The views of a scene show one set of named points, each view turned or mirrored, and shifted as a whole, with a little noise and some points left out.
In the rows, zero is written as 128.

Scene 1
View 1
zovi: [137 122 111 156 100 124  90 114 138 147 117 111  90 107 113 111 135 147
  93 111 136 114]
rap: [119 142  99 180 105 135 139 125 147 146 107 105  70 100  99 120 120 144
  80  90 156 111]
bopok: [142 107 107 141  84 112  82 132 142 148  98 114  89  94 112 108 144 157
 108 118 149 107]
fet: [109 151 107 208 151 174 154  71 154 157 136 103  95 127 100 120 127 137
  43  64 132 128]
Zivu: [136 114 118 130 102 125  65 101 109 139 114 126 112 114 136 105 138 133
 115 111 132 123]
Pobi: [125 145 114 163  90 125 120 131 124 125 106 112  72 100 112 116 115 134
 100 101 154 117]
sireg: [134 123 124 112  77 105  56 124  79 115 105 132 100 106 148 104 120 116
 143 119 140 125]
fanum: [129 135 118 169 133 145  88  77 123 146 146 110 104 133 121 110 124 130
  72  97 110 130]
mifa: [156 154 143 173  83 114  88 124 125 106 136 104  71 111 103 103 120 142
  90 129 135 119]
rimi: [127  93  84 146 118 128  80 108 153 185 111 106 101 110 112 111 144 158
  86 107 126 110]
Zut: [161 123 134 135  55  89  59 151 121 114 108 115  77  91 113 101 131 151
 124 146 148 106]
gati: [138 150 113 199 116 130 112 115 154 145 148  86  66 120  87 111 112 152
  51 111 120 115]
nar: [147 116 125 158 100 132  86 100 146 142 116 116 104 107 113 106 157 157
  94 111 142 115]
Simu: [151 151 145 192 109 143 104  89 146 120 144 105  89 121  99 106 138 149
  66 107 132 121]
View 2
fanum: [128 152 135 158 137 150 153 110 108 129 151 147 163 110 123 124 157 132
 127 159 116  88]
Zivu: [131 119 115 130 145 120 163 106 130 102 142 102 145 111 101 117 172 103
 143 163 132  89]
Simu: [106 144 148 167 121 139 140 124 126 143 142 139 159 147 146 115 164 122
  95 155 113 117]
rimi: [137 160 155 147 130 143 143  82 153  90 150 129 121 110 100  95 184 120
 159 179 117 107]
rap: [139 156 130 158 100 166 134 125 167 123 147 147 108 135 144 119 153  99
 139 152 119 138]
fet: [129 178 136 178  97 184 121 139 109 137 150 198 133 102 162 118 156 149
 128 154 104 117]
Pobi: [137 135 114 146 114 152 149 130 166 125 144 123 121 142 134 130 146  84
 136 146 129 127]
nar: [113 132 141 147 125 124 142 109 142 107 137 116 134 129 121  97 188 111
 124 170 120 112]
sireg: [141  95  91 117 155 112 182 113 149 103 142  71 145 126  89 137 154  73
 147 151 146  92]
gati: [129 174 167 175 119 167 141 105 154 146 156 149 147 156 139 120 144 117
 116 153 108 128]
bopok: [130 130 137 135 126 124 147  98 175  98 141  98 116 137 108 100 180  87
 143 168 127 122]
mifa: [117 131 138 155 133 133 160 116 157 142 146 104 157 168 130 131 147  89
 102 147 125 121]
Zut: [124 112 134 132 139 110 165 100 189 117 142  65 136 175 105 119 161  63
 121 155 137 126]
View 3
rimi: [117 119 161 147 140 151 104 140 129 125 116 111 171 102 131 124  96 150
 111 110 172 120]
rap: [178 139 150 167 145 152 146 156 151 114 105 146 171 102  92 155  97 125
 118 116 160 117]
gati: [177 114 121 160 110 116 140 158 163 124 110 159 168  84 126 165 103 107
 117  91 151 122]
nar: [139 114 126 166 143 136 122 154 124 119 130 140 166 119 143 136 108 160
 108 135 167 132]
mifa: [176 128 115 167 115 122 141 170 147 136 132 174 145 120 148 130 117 128
 124 147 128 118]
bopok: [135 138 165 167 144 154 105 154 128 133 122 144 150 120 139 109 108 143
 119 146 153 104]
sireg: [145 148 143 137 126 165 133 156 129 148 144 120 140 147 146  68 114 170
 131 191 110 124]
fanum: [156 105 102 126 108 127 154 147 149 123 131 110 179 102 132 142 104 153
 111 112 144 153]
Simu: [173 106  95 165 123 114 151 161 144 116 132 157 168 108 140 164 110 141
 110 121 153 142]
zovi: [146 125 141 157 133 142 125 153 136 126 122 137 163 112 133 129 105 145
 115 130 153 121]
Pobi: [179 147 145 164 139 154 149 160 147 124 116 147 160 121 105 129 104 134
 124 146 138 116]
fet: [183 107 105 143 131 131 179 145 159  95 110 115 205  85  83 194  91 138
 104  79 173 156]
Zivu: [134 125 132 137 129 151 131 148 127 134 140 111 160 131 145 101 108 172
 117 155 139 136]
View 4
Pobi: [133  92 136 146 106  94 156 139 153 138 133 147 128 115 126 116 153 139
 150 139 141 134]
Simu: [127 115 136 114 111  77 157 149 178 132 171 143 119 128 116  77 112 139
 135 171 179 124]
Zivu: [146 111 112 123 128 128 133 157 160 112 156 133 115 118 112 104 107 148
 123 114 102 133]
rap: [138  80 134 133  78  72 152 148 144 150 138 142 117 136 123 118 158 133
 150 151 159 131]
Zut: [118 114 137 130 158 102 179 130 158 133 130 141 152  81 102 133 131 166
  88 111 105 133]
gati: [117  93 127 123 102  57 154 138 165 148 151 149 100 145 132  93 137 120
 110 176 181 111]
rimi: [149  85 104 100  87  87 133 169 139 139 155 119  95 149 105 119 116 142
  93 125 117 124]
fanum: [137 108 108 117 113 103 125 155 173 115 170 141  87 146 128  77 103 123
 125 152 144 117]
zovi: [137 100 123 118 109  93 149 154 153 135 149 133 116 126 111 111 125 146
 117 135 130 130]
nar: [146 111 132 101 103  88 156 165 157 135 166 126 127 120  91 106 109 163
 123 136 139 137]
mifa: [113 116 141 134 144  87 168 128 175 132 146 152 133 104 122  99 129 143
 117 151 153 122]
fet: [151  87 122 117  51  70 124 167 162 137 174 139  84 170 131  74 129 113
 178 185 195 123]
bopok: [140  96 126 116 112  93 159 154 142 141 141 127 131 112  99 132 132 160
 105 115 112 136]
View 5
Pobi: [ 92 152  93 110 124  79 126 152  93 135 168 134 111 158 155 124 151 157
  95  99 135 124]
mifa: [115 143 115  89 103  92 127 143 128 131 179 129 106 142 140 111 128 173
  94  87 149  88]
sireg: [116 138 109  88 115 134 121 134  58 116 181 119 120 166 155 160 172 107
 155  82 142 101]
bopok: [101 165  91 103 102  94 120 126  67 130 171  87 137 142 174 133 128 150
 115  86 140 122]
nar: [110 164 103 122 122 104 133 126  95 128 153  80 123 147 159 107 114 163
 129  89 141 121]
Simu: [115 154 118 123 133  96 138 140 141 136 150 105 100 151 136  83 111 187
 110  99 139 110]
Zivu: [113 150 113 105 129 121 128 129  80 126 164  97 121 166 153 132 144 133
 147  95 131 114]
zovi: [106 160 107 108 123  93 126 130  92 136 164  93 126 156 159 119 126 161
 115  99 129 123]
rimi: [100 174 113 109 131  90 122 112  74 148 158  55 147 163 172 122 111 160
 121 114 109 144]
fet: [ 86 166 116 157 184  65 145 151 140 158 127 104  99 181 136  70 118 198
  95 136 105 162]
Zut: [118 149  96  74  74 110 115 129  77 116 191 110 130 128 167 146 137 140
 116  65 160  84]
fanum: [116 151 137 119 162 108 138 130 123 144 149  91 110 181 134 100 125 164
 133 122 110 123]

Which points are out of place in each view (at most two, in the order of its rows)? Write - if all are in place.
view 1 | -
view 2 | Zut
view 3 | rimi, bopok
view 4 | fanum, nar
view 5 | mifa, Zivu
